Points on a hilly landscape, in no order, each with its height.
From any point a ball rolls to the lowest of the 2 points nearest to it. It stops when none of these is lower. Distance is the straight distance between rows; heights are no part of it.
<106> height 449: [17,-8,-7,18,4,-26,-2,1,21,-6,-9,-24,-18,20,14,40,-1,-67,44,-12,-1,45,32,28]
<673> height 266: [14,-35,18,-8,-37,3,21,-22,-22,-1,9,22,-6,-37,-25,30,-17,1,-31,-16,16,-55,-49,-45]
<1176> height 390: [-26,32,0,-43,45,12,-41,-13,-14,56,-4,-10,-24,31,26,-32,27,6,39,-17,-17,24,22,-4]
<1770> height 717: [-9,-16,-13,48,-20,-25,-24,13,7,-44,-10,-1,41,-13,9,-12,-4,16,-7,-18,2,30,54,15]
<1414> height 709: [40,-3,2,29,-15,-11,4,-47,-23,2,-13,-23,-22,-18,14,28,-10,-19,15,-10,-13,12,-16,-27]
<1206> height 136: [-23,14,12,-23,16,-19,-25,19,-5,-47,8,5,38,-7,34,-34,28,25,-51,10,-15,-8,-31,-10]
<1832> height 674: [-28,22,-1,16,37,-34,12,17,54,-14,15,2,14,-26,0,30,-32,9,-31,12,-14,-37,13,-10]
<1815> height 894: [9,-1,1,-26,7,24,8,6,35,-14,-7,-5,-25,14,-9,13,11,-42,5,9,14,-5,-4,25]
<692> height 615: [-7,12,-28,10,14,1,-34,4,52,-61,-1,20,21,-24,-14,11,15,-9,-15,13,7,-70,29,-21]
<1203> height 275: [-24,-49,17,-3,-52,-33,3,28,-29,-15,21,21,20,-1,-23,20,-36,-13,-11,-51,15,-1,-2,-7]
<1458> height 651: [2,-14,16,69,8,-7,31,15,-18,4,4,24,14,-3,-21,-11,-38,59,11,-20,-10,-18,30,-23]
<1819> height 289: [-3,-50,-8,54,-48,-9,3,7,-2,-37,-29,-9,47,-6,2,16,-8,60,-6,-2,-15,-22,16,-5]
<184> height 591: [21,-10,18,-19,-34,4,27,15,-26,0,12,-11,2,6,3,13,-15,-54,12,-6,24,32,-31,35]
<1325> height 163: [-1,38,23,-29,44,8,43,46,-15,16,32,26,-4,-5,-16,-22,-10,-20,8,-4,48,-12,-20,-3]
<1279> height 235: [22,-22,-6,17,-23,20,34,-13,28,-10,-27,-20,8,-28,4,36,-5,30,-13,32,-22,-52,-21,-5]
<1364> height 792: [-19,34,1,-56,5,-38,-34,-41,-67,41,24,6,-42,-21,8,-4,-11,-19,16,-21,21,22,-13,-33]
<1438> height 329: [16,-3,9,25,18,0,25,26,1,13,-2,-7,7,37,12,3,-8,-5,41,10,-20,54,25,45]
<1559> height 663: [-16,14,-3,11,45,-21,7,12,22,6,-1,8,4,-13,-6,13,-25,6,-7,-12,-4,-6,32,7]
<1354> height 773: [26,26,4,12,1,29,20,-18,-31,42,13,7,6,-48,16,-24,7,8,5,10,24,51,-14,8]
<1050> height 269: [-11,2,11,1,-35,-3,31,1,-53,59,29,3,4,-33,3,-3,-34,30,0,4,10,52,-12,27]
<46> height 597: [-10,-7,4,11,28,-23,7,46,37,-39,12,10,4,10,-16,31,-19,-38,24,-9,13,-25,34,0]
<915> height 665: [-14,0,-20,-1,-17,-17,2,20,63,-31,-8,-15,23,-10,12,25,-10,-18,-19,26,7,-1,13,37]
<1713> height 638: [-23,-9,-19,-13,25,-5,-47,-4,59,-27,-16,-14,-18,31,-12,15,14,-14,-10,-7,-25,-26,39,6]
<223> height 549: [25,2,-11,6,3,52,16,-35,-2,7,-11,44,-37,26,-47,-31,12,2,10,16,46,-56,1,-35]
<707> height 784: [13,36,-10,-38,-2,-1,-22,-35,-54,28,10,-5,-44,7,4,-25,19,-22,31,1,21,34,-24,-26]
<382> height 250: [-52,3,-10,-32,5,-14,29,25,34,67,4,22,-15,7,-22,24,-44,-10,-2,4,16,42,34,59]
<17> height 706: [0,4,-11,74,-13,-17,-14,22,12,-63,4,-6,48,-47,2,-16,-11,16,-6,1,15,-6,42,-20]
<1737> height 629: [-29,-29,-4,-12,-20,12,33,21,21,22,-5,41,-3,22,-45,14,-29,17,-10,-1,23,-25,10,28]
<1002> height 474: [-22,28,-21,-41,-3,-4,-47,-29,-21,24,1,15,-24,-13,-11,-26,26,-24,5,-34,43,12,17,-19]
<921> height 362: [-13,-8,-8,7,-27,0,-13,-25,-28,46,2,-5,-11,-2,8,-5,-5,17,6,-5,-25,64,18,34]
<956> height 331: [-48,-7,0,-57,11,11,-27,-16,-6,67,10,-10,-27,28,-6,-29,-9,15,-7,-2,-34,36,14,25]
<1565> height 285: [23,26,14,9,48,23,26,7,-6,-6,-5,17,11,2,7,-33,11,31,-4,23,-8,-23,0,-5]
<1432> height 500: [-31,-8,-27,22,-32,-32,2,32,32,11,-8,-5,30,1,9,6,-11,-7,-6,-3,34,61,33,66]
<523> height 334: [-18,0,-2,-7,-24,-12,0,-17,-30,48,-9,-32,4,-5,29,14,-19,37,-25,2,-49,55,-12,41]
<359> height 459: [-16,19,-9,22,43,-11,-44,-26,-26,27,-10,21,13,-20,19,-24,16,44,18,-45,-8,-3,58,-39]
<1093> height 378: [-27,-8,-2,-10,17,16,-43,-25,-35,39,-4,12,-4,25,3,-53,14,40,10,-19,-26,15,29,-10]
<1095> height 691: [-18,26,23,-3,47,-29,13,15,-7,1,21,-7,15,-21,24,3,-22,26,-36,-4,-34,-13,-24,-18]
<1806> height 871: [-14,-36,5,5,-46,-1,-19,-1,-16,-21,-17,-20,30,13,24,8,5,66,-57,6,-49,-13,-43,7]
<1837> height 600: [29,-22,17,13,-38,7,49,-1,-31,21,5,-6,-11,16,-7,22,-28,-30,40,5,14,30,-16,19]
<489> height 518: [1,33,-12,-42,22,28,-24,-6,7,0,-8,-8,-17,-14,8,-30,33,-19,-15,0,29,6,-10,12]
<1070> height 540: [24,24,-2,-34,0,61,23,-22,-24,10,-1,36,-37,16,-39,-45,28,-14,1,19,55,-37,-32,-20]
<264> height 676: [17,9,-8,9,6,-2,-1,-50,-46,41,11,21,-49,20,-18,1,-15,8,45,19,-1,30,-3,-33]
<1632> height 618: [0,2,2,48,-8,-16,9,53,-24,-36,20,4,38,-18,-6,-34,-17,-4,5,-19,47,21,20,-7]
<1226> height 765: [12,19,-2,30,7,28,2,-4,-10,22,0,18,29,-58,15,-42,15,38,-3,-5,32,34,11,-9]
<938> height 302: [37,49,0,7,46,38,22,10,23,-36,-6,-1,9,-23,8,-22,29,12,2,50,2,-41,-8,-8]
<1526> height 517: [-3,-33,-23,21,-30,-7,2,-19,38,9,-26,5,-16,-23,-20,37,-18,-14,-1,-14,18,-12,34,4]
<1582> height 685: [-16,25,12,3,1,-33,31,10,19,-4,9,-23,29,-24,33,11,-17,18,-47,21,-13,7,-29,13]
<1311> height 201: [12,-25,34,-27,20,-14,12,32,-2,-19,14,-1,-14,45,9,40,1,-34,15,-3,-41,-16,-26,-5]
<1835> height 433: [-4,-2,7,-28,-10,12,23,13,4,8,-3,11,5,6,-3,-5,-7,19,-36,15,2,-2,-33,27]
<1561> height 523: [-17,15,-24,-8,12,-39,-57,-44,-3,0,-20,-9,-30,-6,-4,14,11,-22,3,-47,-8,3,34,-24]
<1506> height 417: [36,-34,-10,49,-17,-21,-7,-9,18,-30,-19,-36,7,-7,24,35,0,-41,42,-3,-16,18,33,9]
<1104> height 700: [-10,48,26,-11,82,-38,10,29,2,-5,21,-31,16,0,48,2,-4,8,-8,10,-44,-1,-19,-14]
<1286> height 253: [26,21,19,-5,13,-7,-12,45,7,-71,24,-3,12,-1,0,24,36,-49,30,8,0,-62,-21,-39]
<1422> height 644: [-14,25,-11,27,68,-35,-4,15,54,-8,0,-5,-11,-8,-4,36,-16,-15,26,-6,-14,-12,68,0]
<622> height 883: [23,-40,6,-40,-52,39,-10,-22,31,-7,-11,-52,-11,23,-19,5,27,-33,-22,11,-5,-11,-46,7]
<1816> height 899: [18,-10,-5,13,13,12,9,-10,31,-6,-22,3,-31,35,-16,19,6,-32,43,11,7,-3,27,-3]
<674> height 701: [19,27,3,8,19,-37,-12,-52,-34,25,-2,-20,-34,-11,12,40,-20,-18,17,-18,-37,28,-2,-26]
<415> height 866: [-21,-20,-9,5,-7,3,-26,-19,10,-8,-21,-11,15,18,9,-14,12,78,-61,3,-65,-27,-17,0]
<595> height 731: [28,42,-12,23,46,13,-17,-21,10,20,-13,-23,-5,-31,44,-7,46,-2,27,5,-8,42,18,-3]
<803> height 837: [-25,14,-4,-69,38,5,-20,-2,40,9,12,10,-44,28,-20,30,18,-44,-31,-2,-1,-46,-12,2]
<1353> height 714: [22,-2,2,18,-1,0,-12,-39,-14,-13,-20,-15,-6,-28,10,10,-1,19,-15,-15,-33,-2,-3,-15]
<1016> height 142: [32,-21,37,-34,-5,7,47,3,-4,11,14,-3,-16,-7,5,43,-15,-31,-8,14,-13,-34,-71,-14]
<1045> height 264: [-20,-36,13,-7,39,-26,25,34,38,-3,0,19,-6,54,-8,48,-25,-6,26,-2,-44,-24,21,13]
<1183> height 482: [19,22,-8,36,21,-16,4,-5,9,27,14,-5,-18,-8,7,29,2,-43,52,-10,8,64,39,18]
<705> height 850: [-10,6,-12,-39,23,-7,-65,-3,32,-42,3,-10,-17,-1,6,22,39,-22,-40,-8,-27,-53,-8,-15]
<629> height 891: [3,11,-6,-45,-36,32,-28,-53,-2,48,3,-39,-39,-13,-13,-15,6,-28,-26,10,3,43,-25,16]
<48> height 132: [-14,26,-12,-34,36,30,-18,-23,40,11,-25,-24,4,-9,27,-38,23,36,-50,29,-22,-10,-19,7]
<1299> height 332: [-3,-3,6,44,10,0,13,25,-2,-51,-10,21,55,24,10,-52,9,65,0,20,-14,-11,18,-8]
<15> height 396: [-13,-14,2,12,-45,-36,10,27,-22,-16,1,-25,44,3,28,8,-16,5,-31,-7,2,39,-23,43]
<250> height 469: [-1,6,-5,44,-15,-8,28,-1,8,31,-6,-6,12,-35,-2,25,-28,35,-16,1,3,17,10,17]
<946> height 617: [7,-19,9,1,-17,34,60,-5,6,36,-6,36,-21,7,-40,8,-27,8,13,15,29,-25,-11,9]
<1088> height 101: [-8,33,-13,-20,16,9,6,-24,60,-3,-20,-29,-1,-19,31,1,10,31,-59,55,-35,-23,-26,20]
<910> height 277: [30,31,5,-17,9,-15,-17,2,-16,-55,8,2,-18,10,0,8,42,-34,20,-19,11,-51,-20,-43]
<1745> height 604: [1,24,-23,6,20,18,-25,15,25,-58,-8,20,15,-11,-21,-24,40,-6,7,6,36,-50,38,-15]
<919> height 354: [19,2,12,28,2,-18,40,25,-5,8,2,-18,19,7,23,10,-26,6,8,7,-19,32,-5,39]
<1225> height 203: [-26,8,-9,-16,7,46,3,1,12,42,-17,22,16,2,7,-64,9,51,-29,25,18,12,-6,19]
<1341> height 890: [21,-15,-3,-11,-25,24,1,-24,8,-13,-15,-3,-29,3,-15,5,6,-40,1,3,26,-11,-18,-6]
<996> height 887: [24,-19,1,-45,-29,23,-21,-25,21,-28,-3,-29,-32,1,-6,19,29,-61,-17,7,15,-26,-57,-18]
<533> height 810: [-19,41,14,-53,57,-19,12,-1,-25,49,18,11,-36,16,1,8,-8,-21,24,-8,-16,10,1,-1]
<722> height 499: [-10,31,-15,-29,1,7,-36,-38,-9,26,-6,-5,-25,-50,2,-6,12,-31,-21,-16,29,20,-1,-5]
<1387> height 267: [14,14,6,-13,36,49,0,6,-11,-23,-10,16,18,10,12,-64,35,43,-17,26,4,-32,-19,-7]
<902> height 346: [13,29,12,44,28,12,32,38,12,-59,-2,7,49,11,14,-49,19,33,12,51,-11,-12,5,-7]
<92> height 719: [3,29,-11,19,52,4,-4,-7,32,33,-20,-19,7,-15,50,-8,13,27,10,19,-33,50,24,22]
<358> height 99: [-20,38,4,-27,49,-8,8,14,33,-24,6,2,25,-15,30,-26,19,16,-39,40,-6,-20,-21,-7]
<1556> height 232: [-6,-53,26,-2,10,-27,18,62,21,-26,16,15,12,41,-4,44,-9,-13,19,7,-37,-29,-4,-13]
<1752> height 305: [-14,3,8,27,-25,-24,27,-2,-48,59,8,-23,21,-12,22,31,-43,40,0,1,-32,56,-4,40]
<924> height 532: [8,30,-8,-38,22,56,-4,-28,-1,30,-7,15,-29,-1,-23,-48,34,-7,-5,15,43,-21,-9,-7]
<1124> height 174: [24,-8,20,-35,-2,23,24,-21,1,14,1,4,-24,-13,0,26,-5,4,-41,19,-23,-50,-67,-7]
<1898> height 587: [13,-6,3,-18,-16,37,-11,23,9,-61,-2,8,11,13,-10,-32,35,-3,-15,20,18,-26,-25,8]
<1682> height 875: [-4,-31,1,-11,-47,8,-45,-3,-12,-40,-11,-28,23,20,10,-22,24,27,-50,-6,-36,11,-31,16]
<1511> height 630: [-4,-7,16,43,-7,-12,1,55,-44,-62,35,15,31,-12,-15,-34,-13,2,4,-41,33,-15,1,-34]
<1524> height 341: [12,-13,8,-4,2,35,3,-50,-9,40,-7,-14,-42,65,-35,-20,-4,25,15,17,-50,-13,-8,-12]
<1724> height 355: [4,-7,8,1,10,25,2,-29,-26,35,-12,6,-27,34,-9,-30,5,31,23,4,-38,22,10,1]
<212> height 880: [13,-49,6,-25,-65,39,-25,-2,13,-24,-9,-40,9,27,-15,-15,30,7,-39,2,-21,-15,-47,12]
<1028> height 170: [1,11,23,-34,3,-7,-17,13,-40,-30,20,3,25,-22,23,-18,9,11,-57,-9,-9,-6,-60,-12]
<606> height 661: [-4,-18,15,37,-8,3,33,-18,-47,40,4,47,-4,-2,-39,-7,-40,60,11,-14,-11,-23,23,-22]
<1449> height 465: [-29,-14,-19,11,-28,-17,-16,25,-7,6,2,25,34,-13,-12,-21,-12,-7,-3,-29,48,59,41,38]
<1789> height 652: [-18,-19,-20,0,-2,-8,-16,4,65,-9,-20,-17,-4,8,1,35,-10,-4,-11,5,-22,-7,25,36]
<265> height 414: [-27,16,-12,-13,10,5,-67,-50,-32,43,-9,3,-6,-19,29,-35,22,30,10,-39,-7,26,36,-33]
<782> height 594: [42,-10,3,21,-43,32,29,34,-5,-41,1,0,29,-4,5,-27,9,-11,6,27,56,13,-16,35]
<97> height 425: [-13,14,-14,13,-1,1,-2,11,-9,33,19,24,8,-32,-13,-14,1,-20,19,-20,56,56,36,13]
<298> height 494: [-15,-14,-21,36,-24,-6,10,-23,26,33,-19,16,-5,-44,-29,33,-30,38,-19,-15,21,-13,40,8]
<724> height 328: [11,-43,6,-7,-6,24,20,-22,1,8,-13,12,-33,64,-28,4,-3,-1,23,7,-24,-31,-15,-27]
<315> height 227: [-1,20,23,-2,8,-3,39,11,-40,56,41,9,-16,-26,-6,0,-36,-17,22,-1,17,49,-8,10]
<16> height 177: [-18,43,30,-19,34,-4,31,29,-51,55,45,18,-15,-20,5,-18,-15,-18,46,-12,39,34,0,-15]
<1750> height 511: [10,12,-14,30,-9,-36,-16,-34,-35,34,23,-3,-22,-8,7,22,-5,-36,48,-14,1,78,19,-6]
<1915> height 640: [-7,-6,20,38,20,-5,19,35,-41,-23,26,33,27,-3,-17,-36,-28,41,-6,-20,7,-29,0,-37]
<54> height 172: [45,-14,35,-25,23,11,27,5,5,-23,4,-12,-24,18,15,39,13,-36,13,22,-36,-43,-56,-25]
<445> height 528: [-5,-26,-14,40,-41,0,21,32,23,13,-4,5,18,12,-12,16,-18,-13,26,1,37,44,36,62]
<1592> height 898: [-1,6,-16,-34,-45,31,-27,-16,8,25,-5,-36,-4,-27,3,-25,14,-24,-47,3,29,47,-26,52]
<1101> height 572: [-27,-36,-12,-11,-28,1,-14,-13,25,39,-9,-1,-39,62,-46,9,-23,-26,32,-12,-5,26,36,17]
<1253> height 290: [21,-59,8,-6,-27,-3,27,-32,-7,14,-14,5,-20,-9,-16,45,-13,3,-8,-6,-20,-58,-43,-52]
<1316> height 237: [7,-42,21,-8,-55,-9,8,9,-34,-18,16,6,14,-24,-12,23,-20,-9,-27,-32,18,-19,-41,-21]
<836> height 749: [2,40,3,-25,18,21,-37,-17,-11,17,-12,-15,22,-56,54,-36,23,15,-21,-4,28,32,-14,-7]
<711> height 620: [-18,37,-3,-7,60,-47,-8,43,38,-26,14,-3,-12,16,-8,31,9,-43,39,-27,2,-24,52,-2]
<1700> height 298: [28,-12,11,-8,-23,-22,-26,-11,-40,-53,5,5,-10,13,-3,19,25,-36,10,-30,16,-27,-41,-56]
<1228> height 65: [6,38,-2,-32,46,18,3,-7,41,-23,0,-13,-8,-18,18,8,16,3,-40,42,-25,-48,-35,0]
<734> height 905: [-3,4,-29,-17,-39,22,-5,15,46,2,-10,-22,5,-15,2,-13,11,-32,-36,24,49,38,-7,69]
<1809> height 555: [-1,-23,-2,28,-61,-29,-11,-15,-44,15,3,-14,15,-23,10,22,-28,-10,2,-33,-5,49,9,28]
<1345> height 564: [65,-18,-2,21,-19,20,16,-35,-17,-29,-24,-7,-19,11,-11,0,11,-21,33,13,18,-28,-36,-54]
<1584> height 422: [-28,27,-21,-38,35,-17,-38,-12,-11,37,-1,14,-38,41,-8,-20,23,-11,36,-29,1,1,38,-16]
<123> height 543: [10,-51,-21,21,-61,-18,15,-8,20,12,-15,-20,5,-30,-6,41,-16,-50,16,-15,34,6,16,23]
<251> height 374: [2,-14,-13,26,-37,-9,6,31,29,-61,-13,-20,48,21,29,-4,10,6,1,38,-19,2,-4,26]
<738> height 710: [0,39,14,11,68,-21,9,15,1,10,-7,-28,21,1,62,-11,-1,19,5,20,-40,46,2,13]
<515> height 282: [9,-36,1,10,-38,-39,-10,4,-53,-28,8,18,0,40,-22,14,-18,-40,46,-45,29,17,1,-36]
<328> height 240: [-3,20,1,-20,34,70,-20,-6,-5,31,-14,15,14,16,19,-79,36,49,1,8,14,-9,3,-9]
<1693> height 825: [-23,16,18,-31,46,-40,3,11,-16,16,35,35,-25,28,-27,31,-12,-29,7,-39,1,-42,7,-26]
<301> height 165: [-20,1,-19,-18,6,30,-9,-11,43,20,-22,-8,6,9,-13,-39,11,47,-52,22,-10,-14,-1,21]
<248> height 609: [20,-25,12,3,-44,33,61,-16,-30,44,-4,14,-29,19,-23,11,-25,3,29,26,8,2,-30,6]
<161> height 675: [-44,10,-8,2,-22,-36,10,9,51,-23,-9,-14,32,-12,29,18,2,12,-54,32,-5,-6,-5,25]
<1201> height 533: [7,0,-9,35,-24,-32,-18,-28,-25,21,14,-7,3,-37,4,24,-14,-38,15,-33,18,57,29,9]
<67> height 360: [10,-1,2,32,-13,10,6,34,31,-80,-9,3,48,20,10,-16,20,16,5,50,-33,-31,-2,-8]
<1246> height 605: [36,-3,9,35,-29,14,14,29,-35,-38,12,13,19,-5,-12,-33,11,-24,22,-6,60,28,6,8]
<566> height 586: [-42,-60,-7,-20,-60,-10,-14,-15,-5,29,-6,7,-27,52,-42,19,-32,-7,14,-29,-14,12,21,6]
<101> height 207: [6,-20,15,-10,-1,-3,28,5,23,-1,3,0,0,-19,5,44,-17,26,-33,18,-29,-54,-36,-9]
<1562> height 757: [7,42,4,3,26,36,-22,-5,-8,-2,-8,11,32,-52,42,-57,32,39,-7,5,45,0,-5,-23]
<747> height 585: [20,-19,-2,30,-54,15,45,31,8,-37,-6,-17,45,-10,10,1,-2,15,-8,36,32,-17,-29,22]
<5> height 802: [-29,38,11,-57,29,-25,-5,-14,-35,54,27,8,-29,-26,8,11,-17,-38,13,-20,12,34,1,-1]
<1520> height 722: [7,-1,-5,38,-3,-27,-25,-7,-11,-35,-13,-22,31,-21,27,-2,-1,31,-19,-19,-37,18,24,0]
<786> height 862: [3,-8,-4,19,26,25,-4,-14,23,-20,-26,-10,7,32,12,-23,12,63,-20,30,-66,-28,1,6]
<1510> height 684: [-6,16,-3,60,8,-16,30,25,36,-26,12,-11,22,-38,5,4,-35,21,-15,18,-6,-35,10,-21]
<1854> height 297: [-2,0,16,11,44,-20,33,27,16,7,0,6,-16,43,-6,27,-24,-20,46,-5,-29,14,32,20]
<1572> height 779: [29,26,0,-2,-18,20,-8,-38,-48,31,8,-5,-26,-16,14,-22,22,-15,24,8,15,64,-18,-3]
<943> height 626: [-26,-13,-27,-8,5,2,-52,11,71,-59,-10,3,13,6,-9,24,18,-14,-22,17,-31,-50,28,-4]
<158> height 855: [-10,11,-5,-17,37,2,-43,1,19,-34,-3,0,8,9,12,-6,34,23,-34,11,-47,-49,-5,-18]
<1145> height 576: [34,-36,16,3,-34,29,27,27,3,-51,0,2,26,3,2,-4,11,5,-7,25,4,-32,-40,-4]
<1701> height 831: [-14,-4,7,-38,29,2,-2,0,11,0,12,34,-29,38,-29,17,3,-24,-3,-17,7,-41,-1,-7]
<416> height 306: [25,-5,-9,-5,-31,-34,-36,-15,-54,-29,-1,12,-15,32,-23,11,-4,-33,44,-40,32,-1,-29,-57]
<1319> height 198: [6,25,30,-22,26,0,33,65,-14,-36,46,15,6,6,-13,-9,-3,-34,0,0,44,-26,-42,-3]
<1747> height 392: [19,-20,-9,27,-15,-8,-12,18,26,-57,-16,-31,25,6,25,14,11,-21,19,13,-24,14,19,25]
<1281> height 698: [15,13,-9,66,7,-7,-12,-3,3,-51,4,2,25,-65,-10,-10,-5,23,-13,-11,13,-41,31,-45]
<1111> height 260: [14,-30,-18,51,-39,0,23,7,26,-28,-26,-36,44,-28,11,38,-6,28,1,32,-13,-38,2,-4]
<1924> height 859: [-6,-3,-7,9,54,0,-27,-5,8,-28,-8,10,16,38,12,-14,22,49,-16,5,-69,-43,20,-17]
<1492> height 312: [-7,-20,2,63,-26,-8,27,17,-11,-36,-10,17,49,3,-2,-17,-8,83,-16,8,-13,-25,8,-15]
<1546> height 740: [29,50,-15,0,24,19,-26,-15,11,-4,-13,-33,6,-66,49,-18,44,-9,-11,13,21,27,-6,5]
<377> height 314: [-9,-63,2,15,-62,-35,-12,26,-29,-36,1,13,26,27,-14,11,-13,-28,21,-50,16,20,19,6]
<857> height 202: [-6,-20,22,-24,-18,-10,-12,-2,-41,-17,17,26,12,-8,-7,-1,-4,14,-46,-29,-10,-16,-41,-15]
<712> height 554: [-18,-31,-13,14,-28,-1,16,11,28,39,-19,3,-20,31,-20,33,-24,-18,32,-8,2,33,42,45]
<1332> height 416: [2,3,5,-16,-10,-3,-2,13,-13,-13,-3,-11,19,-7,20,-15,0,-2,-28,2,1,35,-21,31]
<1375> height 574: [6,-34,-1,3,-74,-17,-3,-2,-29,10,1,-27,15,-12,13,26,-18,-41,0,-18,18,38,-23,52]
<864> height 817: [-20,38,21,-40,67,-29,17,44,-9,12,28,18,-8,30,-4,8,-5,-23,21,-23,-5,-15,5,4]
<429> height 361: [-27,24,-3,-55,31,22,-34,-19,12,70,5,-24,-37,32,0,-24,18,-20,24,3,-12,45,17,15]
<375> height 570: [57,-20,11,20,-21,28,15,-5,-13,-57,-11,-15,3,-4,9,-1,20,-12,19,14,-2,-26,-29,-22]
<405> height 377: [-5,-6,7,17,-29,-26,24,15,-16,-3,-10,-40,37,17,42,23,-11,28,-18,16,-34,28,-28,47]
<1850> height 888: [17,-5,10,-55,-40,40,-9,-44,26,34,0,-55,-34,30,-33,-7,6,-39,-21,18,0,16,-40,12]
<808> height 300: [-55,-6,-9,-39,-5,-1,3,13,13,58,-4,12,-6,28,-11,-7,-29,19,-16,2,-14,42,17,50]
<1695> height 670: [3,-1,9,20,3,1,17,-41,-52,46,12,41,-29,-4,-25,-14,-22,33,24,0,-4,12,16,-32]
<1030> height 844: [-30,15,-15,-52,36,-21,-53,-6,26,-13,12,13,-26,14,-10,20,33,-31,-34,-35,-3,-53,12,-15]
<876> height 389: [-13,-2,-10,11,3,-2,-2,-9,-13,40,5,22,-5,-6,-4,-9,-3,7,28,-11,3,57,43,17]
<1847> height 593: [9,10,-19,-10,4,35,-25,19,33,-58,-11,-6,1,7,-18,-25,41,-27,4,18,25,-27,13,12]
<442> height 581: [-3,-52,1,11,-22,-16,26,35,26,-25,2,15,16,5,-22,32,-20,-24,16,-15,18,-26,18,-3]
<1413> height 100: [-28,33,13,-15,38,5,32,31,-6,54,36,39,5,-24,-15,-24,-29,-2,11,-5,53,17,14,-1]
<1635> height 493: [-9,12,-18,37,26,-34,-36,-36,-11,6,-14,12,-7,-22,-5,6,5,14,15,-43,-16,5,61,-32]
<422> height 448: [-17,20,-18,-33,3,11,-32,-21,-30,38,4,29,-29,30,-21,-47,28,-1,33,-17,34,5,21,-27]
<461> height 181: [-45,12,-2,-29,35,-6,16,10,17,65,13,46,-13,-12,-24,3,-31,3,-1,-6,22,18,38,20]
<573> height 683: [9,19,-18,-4,16,-10,-39,-61,-36,51,2,-10,-53,30,-6,-10,0,17,44,7,-28,36,1,-40]
<365> height 565: [-4,-49,-14,19,-48,-14,32,36,33,-7,-7,-15,31,-20,-12,42,-24,-20,3,3,41,-18,6,20]
<122> height 690: [16,31,-6,80,34,-6,12,18,8,-44,18,-20,3,-51,6,-6,-21,5,9,0,-1,-32,18,-39]
<1757> height 451: [-2,0,3,11,-19,18,28,-2,-1,38,-12,12,-2,-3,-10,1,-20,40,-4,12,-7,15,-3,31]
<1576> height 558: [39,-25,-14,14,-13,32,-7,-41,5,-29,-27,12,-28,34,-36,-10,18,-4,22,5,24,-59,-13,-58]
<426> height 226: [25,22,36,-38,25,-2,14,59,-3,-50,37,1,-3,15,1,19,25,-53,9,14,13,-39,-49,-14]
<1322> height 309: [0,-70,3,-11,-42,16,16,-15,4,14,-18,7,-18,24,-30,21,2,15,-8,-3,-18,-52,-23,-20]
<1211> height 692: [-1,25,-7,9,28,-26,-27,-57,-35,48,1,-11,-35,-11,19,12,1,8,32,-12,-37,52,23,-26]

Where does a ball stop that starts at each point below?
<629> -> <1413>
<248> -> <1016>
<122> -> <1016>
<250> -> <1016>
<158> -> <1413>
<1737> -> <1016>
<1572> -> <1413>

Call two points neighbours if one is among the 2 nearest of the other. Go from one point of each pair to the other, from neighbour to neighbour, staying as low as possible. Name the highest point that can't be avoided.
<515> / <1413> -> <416>
<1228> / <1016> -> <1520>
<1228> / <1413> -> <377>

Two balls start at each pair of points below. Name the first point that both come to, or write never.
<1815> / <734> -> <915>
<123> / <1789> -> never
<17> / <1632> -> never
<1364> / <573> -> <1145>
<1506> / <1770> -> <1016>
